Each row is a point on a tangle of strands that fork, close into loops and nearly touch. The rows are in no order.
Two points are linked if the straight distance between their rows is under 92.2. Some points are linked to none.
q_408: [-13 -35  31   4  21  24   7 -48 -51  38  20 -12 -16 -13 -34  48 -29  13
 -24 -34 -19  11  -6 -45  -3]
q_103: [-19 -20   8  16  13  10 -24 -15 -62  43   3  -5 -38 -29 -19   3 -21  22
   0  12   0  33  28 -32   9]
q_70: [ 17  -3 -16 -16  -5 -35  14 -26  -7 -19  -2 -24 -22  10 -20  39  -6  25
 -20 -25  -3 -44 -20  20   2]
q_537: [ 26  25  18  11   1 -17  34 -11  25 -44  40 -36  -9 -10 -14 -16  36 -73
 -14  15 -21 -33 -14   0  28]
q_234: [ 14  -5  53  34  40 -72  -5  72  54 -40  38  17  31   5   6  -3  36 -32
   4  14 -10 -20  -5 -11   2]
q_575: [ 11   9 -25  -3  -5 -37  -6  26  24 -22   9 -14 -12   9 -30  25  -1 -36
 -52 -22 -20 -22 -21 -13  34]
q_578: [  3 -28 -15 -14   4 -35 -66  49 -11  13  17   3  13  15  -9  -7  45 -39
  27  35  13  22   4   3  -1]
q_817: [  8  17 -39 -10 -24  -3   7 -16  15 -20   3  -8 -16   9 -24  29   1 -27
 -52 -46 -14 -16 -34  -5  35]
q_424: [  9  -4 -21 -21 -27  43 -12 -45  31 -15 -18 -14 -46 -16  10 -52  -3 -45
   1  24  39  -8 -14  59   6]
q_68: [ -2 -14  11 -37  -5  28  20 -16 -10  24  26  24  64  12   2  43   7   2
  15 -25  -6  14 -19 -30 -34]
q_22: [-21  22 -12  18  -3 -30  20  31 -24  -6   1  37  11   6   5  38  -2  48
   1 -36 -11   4  13 -33  13]
q_712: [  7  13  39  46  31 -32   9  29  26   7 -24 -28  29  17   1 -39  12 -14
   2  47 -44 -17   9   6  24]
q_619: [  8  26  24  18  10   0  19  -2  28 -23   5 -32   9  -3  -2 -51  32 -72
  -7  50 -31  -7  -3   3  30]
q_278: [-16  12 -25  -7 -19  39 -42   0 -17  27 -21 -23 -59 -44 -25 -29 -29   6
 -38  33   5  53   9   5  26]
q_903: [ 19  25   7  57  20 -45  38  27  35 -29   5 -32   0   7 -13  19  -6  11
 -33 -19 -56 -45   6  -4  37]
q_983: [ 17 -21 -25 -40 -33  52  -8 -42  19   6 -23  10 -11  -6  18 -40 -11 -27
  17   9  45   3 -17  43 -24]
q_343: [ -3 -11   4 -35 -14  39  50 -35  -9   8  18  20  62   5  13  40 -21  39
  16 -18 -13   1  -4  -6 -51]
q_556: [-25 -59  44   1  35  53 -15 -64 -37  40  18 -26  -3  -8 -29  33 -27  -6
 -16  -1 -24  14   1 -33 -27]
q_505: [ 20   7 -11  16  -4  29  -1  -4  32 -30 -17 -27 -26 -11  30 -76   4 -18
  17  48  33 -16  30  49 -12]
q_831: [-10  22  19  15  29 -47  -8  36  11 -38   1  35  25  21  39  -5  43  25
  38  23   6 -24   8   2  -8]
q_480: [ -4 -28 -10  16   5 -51 -23  19 -53  34   5  -8 -35 -21 -36  41 -11  52
   3  27  -7   0   8  12  -1]
q_434: [  2  -5   6 -22  -2  -7  16 -10 -24  -7 -16  31  33  16  39   6   0  53
  50  -5  23 -22  14  15 -47]
q_437: [ 31  26  15   9  -2 -17  27  -4  50 -45  48 -20   2   6  -1   4  36 -58
 -14 -34  -7 -40 -20 -12  26]
q_876: [-35   9  29   6  10   5  20   9 -51  14   0  63  25   2  30  13   1  51
  46 -22  16  29  32 -37 -23]
q_433: [ -5   6   6  38  25 -39 -19  36  11  -4 -28 -13  17  16  19 -34  14  15
  24  61 -27  -8  25  19  10]
q_118: [ -2   5  23  -8   9 -24  18  29  -8   2  23  50  45  23  14  65  16  65
  31 -60   2   5  -1 -24 -30]
q_803: [  0 -30   1 -47 -13  57 -37 -43 -27  49  14 -25 -17 -17 -34   7  -5 -37
  -1  13  14  49 -22  -1  -6]
q_304: [ 10  -6  -3 -17 -16  12  30 -22  -9 -23 -28  20  13   5  51 -25 -13  31
  36  -2  39 -38  16  38 -49]
q_884: [-32  24 -28  -1 -32  49  15   6 -13  11 -30  62   2 -16  36 -46 -18  -5
   8  -2  31  31  17 -18   7]
q_355: [  3  -7   1  -4 -13  31  21 -35 -24  31  24  -2  -4  -3 -31  62 -26   5
 -43 -73 -21  18 -22 -47  13]
q_965: [  0  12   9 -37  -8  14  29 -20  18 -19  -1  41  57  31  44  15  17  25
  38 -24  19 -16  -9   7 -40]
q_524: [ 15  -6   3  -6  -1  -8 -26 -12  10 -30   6 -52 -33   2 -15 -35  37 -58
   8  45  -2  -9  -2  40   5]
q_217: [-20 -17  14 -16  -5  64  21 -52 -40  34  -4  20  13 -16   1   6 -30  -4
   0 -21   5  29  -1 -36 -10]
q_140: [ 30  26  31  57  18 -55  32  46  52 -36  42 -22  11   2   7  17  13   4
 -13 -29 -40 -42   9 -13  23]
q_861: [  0  20  -1   8  -6 -32  10  40  10  -5  24  39  19  21   8  57   8  47
   1 -77  -4   0   1 -31   2]
q_582: [ -9  36 -35  -3 -25  15  33 -30  25 -32 -16  35   9  10  23  -2   0 -10
 -14 -48   6 -15 -16  -6  27]
q_240: [ 26 -36 -14 -26  -4  58 -30  -4 -12  28   6 -31 -16 -16   1 -27 -14  32
  48  17  66  45  33  28 -45]
q_467: [ 21  14  13  11   5 -20  34 -38   1 -43  -1 -29 -25  -6  12 -23   3   3
   8  23   4 -51   9  34  -1]
q_810: [  3 -26  -5 -13   1 -24  -5 -12 -52  23   5  -5 -11  -7 -18  33 -10  40
  11  -1   6  -3   0   2 -14]
q_969: [ -3 -13  -8 -49 -17  31 -56 -17  11   8   0 -63 -62 -30 -28 -15  -5  14
  -5  23  45  34  -3  70   1]
q_195: [ 11   7  -5 -12 -13  17  -4 -49  21 -34  -2 -28 -33  -7  -2 -33  21 -74
  -7  26  10 -20 -24  37  17]
q_509: [-18  25  -2  43  15 -23  11  34  -1  18 -66 -12  12   9  -9 -18 -33  39
 -22  34 -58   0   9  12  34]
q_86: [ -2 -17 -17 -55 -33  67 -47 -37   1  31  -1 -32 -46 -32 -29 -19 -12 -22
  -9  13  44  49 -20  37   3]
q_776: [-28   7 -18  25   0  -8  -9  18 -52  30  -9  11 -22 -19 -23  10 -15  16
 -22  11 -24  33  19 -47  27]
q_51: [ -2  -9  -2 -55 -14  39   9 -33  15   0  -4  35  56  18  44  -5   6 -17
  39   6  28  -3 -21  12 -44]
q_634: [ -3  10 -25   6  -4 -30 -10  14  -3  -9 -19 -20 -19   6 -25   0  -4  -7
 -33  23 -29 -13 -12   8  26]
q_111: [-15 -12  -1 -11  -8  40  -8 -38 -51  36  -8   3 -28 -28 -10  -6 -27  10
  -6   3  18  31   7 -12  -3]
q_6: [-30 -43  32  34  38  27 -43 -23 -54  44  15   1 -14   1  -5   3  -4  -8
  15  -3   4  35  33 -53  -1]
q_117: [-33  32 -20  28   0 -13  12  38 -32  13 -15  30   5  -7 -18  20 -17  23
 -34 -15 -38  27  14 -50  39]
q_715: [ 44   0  27  29   9 -61  22  17  42 -44  59 -22   2   6  10  30  21   2
   5 -52  -7 -59   1   0   2]
q_709: [ 13 -14 -18 -28  -9  -4 -34 -16  -6 -13  -9 -26 -25  10  -2 -26  14 -21
  18  34  21  -1  -1  37 -11]
q_997: [ -1 -26   1   2   5 -35  -6  28 -36  26  36  19   6  -3 -29  49  -6  10
 -12 -39   1  10  -7 -48   2]
q_92: [  0   5  48  50  50 -66  -9  89  61  -4   2  23  51  21   3 -10  22 -15
 -15  22 -30  -4  -9 -13  13]
q_955: [ 25  -2 -19  14  -4  17 -12  13  14 -21 -28 -38 -44 -15  19 -54 -12  30
  23  48  39  -9  41  58 -27]
q_347: [-10  28 -28  17 -11  16  -3  -2  19 -10 -47 -11 -18  -5   8 -53 -15 -13
 -24  40 -15  -1  12  21  23]
q_159: [ -5  16 -36  25  -7  44 -38  38   6  33 -47 -22 -13 -17 -15 -53 -30  25
 -14  52  -5  62  36   3  19]
q_498: [ 23  12  32  19  25 -67 -18  76  76 -47  45  30  22  11  11  19  26 -18
  -7 -40   3 -14 -16 -19  -5]
q_83: [ 16 -45 -12 -38  -2 -39 -52  23 -19  11  20 -22 -22   6 -42  22  15 -57
 -10   4   5   3 -30  15  -2]
q_615: [-16  59  14  27  17  -3  20  19  52 -35 -12  21  30  20  26 -30  33 -38
 -10  17 -23 -12  -7 -20  33]
q_897: [-42  30   1   2  -6  21  12  20 -33   8 -17  68  15  -3  36 -18  -1  25
  26 -10  20  39  29 -38  -2]
q_337: [  2 -32  11 -28   5   0   1  -1 -24  34  38  12  37   5 -21  54   0 -13
  -1 -44  -3  15 -18 -47 -19]
q_243: [-30 -35  39   4  34  14 -19 -12 -43  42  24  26  22   6   8  16  10  -8
  30 -15   2  33  14 -63 -18]
q_145: [ 19  42   9  14 -10  -2  41 -31  52 -51  34   6  12  15  28  14  35 -16
   1 -56  -4 -38 -12 -10  15]
q_247: [-20  26 -23  30  -2  10 -10  31 -18  33 -57 -14 -12 -18 -13 -29 -43  41
 -27  40 -37  33  22   3  27]
q_924: [  7  36  10  15  12 -34  -2  47  62 -42  31  22  15  24  15  18  35 -20
 -16 -47  -9 -19 -14 -27  16]
q_527: [  6 -25  -2 -34   1  -9 -33  -1 -32  24   4  15  26  14  16   0  25  13
  58  20  28  15  14   1 -34]
q_245: [-25  47 -21  20  -8  17  27  -7  37 -31 -34  23   5   5  26 -48  -2 -33
 -20  15 -16 -11  -1   0  34]
q_411: [ -2 -52   8  29  18 -52 -16  21 -60  41  32   5 -20 -30 -46  56 -17  24
 -13  -6  -4   8   2 -28   8]
q_373: [ 10  18  -5  34  -4  37   0   8  40 -13 -43 -41 -26 -13  12 -85 -21  -9
 -10  57   0   1  26  46  10]
q_847: [ 15  -1   3  -7 -13  11  40 -53   7 -36 -14   2 -13   0  33 -34  -7   0
  21   1  34 -52   2  40 -23]
q_584: [ 22   7   9  18  11 -52  28 -13   3 -39   9 -30 -23   5  -4  21   9  11
  -1   0 -17 -60   0  21   8]
q_960: [-14  17 -35 -20 -32  41  29 -44  -7   3 -19  32   6   0   5  12 -20  -7
 -21 -46   8  11 -23 -12  22]
q_114: [ -9  40  27  41  31 -41  15  51  44 -20 -18   6  37  27  12 -19  22  -4
 -10  17 -45 -15  -1 -18  26]
q_419: [ 19  -2  24  55  29 -59  20  44  31   0 -10 -42   6   4 -39  11 -20  -5
 -48  12 -61 -35 -12   9  36]
q_440: [  4  -7  -7  -6   6 -56 -10  35   1 -12  16  19  13  20   0  26  23  -1
   2 -14   0 -18  -9 -13  -3]
q_710: [  9 -39 -18 -44 -37  84  21 -39  15  32 -16  19  24 -17  20 -24 -31 -17
  20  11  33  15 -17  33 -49]
q_844: [ -7 -20 -14 -42 -24  82  45 -37  20  18  -2  40  62 -13  29  -1 -25 -13
  25   3   9  16 -19  10 -47]
q_531: [ 10 -48  -7 -43  -6 -17 -56  17 -31  30  23  -9   2  10 -25  15  34 -42
  26  14  16  23  -9   3 -15]
q_280: [ -5  10 -30 -16 -19  29 -40  -3   7   4 -27 -39 -56 -25 -18 -37 -19  10
 -20  42  20  29   6  45  11]
q_311: [ 19 -30   7 -22   4 -37 -24  -1  -2 -25  21 -41 -27   9 -29   6  29 -60
 -14  14  -1 -31 -29  35  -1]
q_192: [-24  -4  29  -5  15  -6   6  12 -29  19  23  56  32   8  13  36  18  28
  29 -34  10  29   8 -53 -20]
q_235: [  5  -6 -11 -32 -10  -4 -17 -39 -10  -9 -15 -31 -42  -7 -16  -3  -9  11
  -3  21  17 -18 -14  50 -13]
q_460: [ 29  -6  22   5  14 -51  20   4  19 -37  31   2  22  25  22  41  31  31
  23 -40   2 -58  -4   8 -16]
q_691: [-28  39 -13  -5   5 -21 -14  51  20  -9  -1  49  23  19  16  -1  35 -22
  -4   3  -5  14 -11 -35  16]
q_353: [  1  39  -9  -4 -21  14  24 -19  53 -29  13  29  23  32  32  30  26   4
  -2 -81   1 -15 -26  -9   9]
q_224: [  7  16 -25  33   1  48 -21  39  42  13 -61 -40 -15  -4   2 -77 -35  16
 -18  51  -1  40  34  37  14]
q_258: [  2  14 -33 -11 -29  11  19 -17   1   5   8  10  -1  10 -13  44  -9   0
 -36 -70 -10   4 -22 -30  23]
q_94: [  3 -10  -6  23  15 -65  -5  36   0  -9 -10 -31 -24  -4 -40  24  -7   7
 -38  28 -38 -29 -13  24  22]
q_941: [ -9  -5 -11   4 -16  35  11   7 -45  22 -25  25 -15 -19  28 -31 -32  45
  35   0  41  15  45  -4 -31]
q_464: [  0  -4  -8 -38 -14 -11  -2 -44 -23   3 -11 -28 -45 -14 -33  29 -25  30
 -30  -8   4 -22 -27  33  -2]
q_982: [  1 -20   1 -27  -5  15  29 -37 -44  24   3   4  19   1  -4  30 -27  43
  19  -9   0   0  -2   0 -43]
q_920: [ 10   4  -7  24   8 -16 -22  18   4 -14 -29 -37 -22   0  12 -40  -1  23
  23  62  -7  -9  35  42  -6]
q_781: [-22  -3  -9 -19 -19  56  20 -28 -24  31 -10  49  23 -12  22 -17 -21 -11
  16 -20  29  37   3 -29 -10]
q_618: [-10 -52  31 -14  21  67 -38 -58 -31  55  23 -33 -11 -12 -26   8 -16 -18
   0  10   2  41   2 -19 -23]

A tip is a point with one link. Name the tips that can be reached along the links from each point below, in the order of the rows.
q_844: q_578
q_712: q_509, q_924
q_582: q_619, q_278, q_460

How many points has the smallest loop of links through each point below? Write 0 if it is on no loop.
q_195: 17
q_103: 9
q_114: 10
q_337: 8
q_781: 10

A fork is a point with three links, a tip a point with one. Leave the first point through the second and follow the links. Name the first fork or tip that comes.
q_424, q_983: q_524
q_258, q_355: q_278
q_278, q_280: q_258
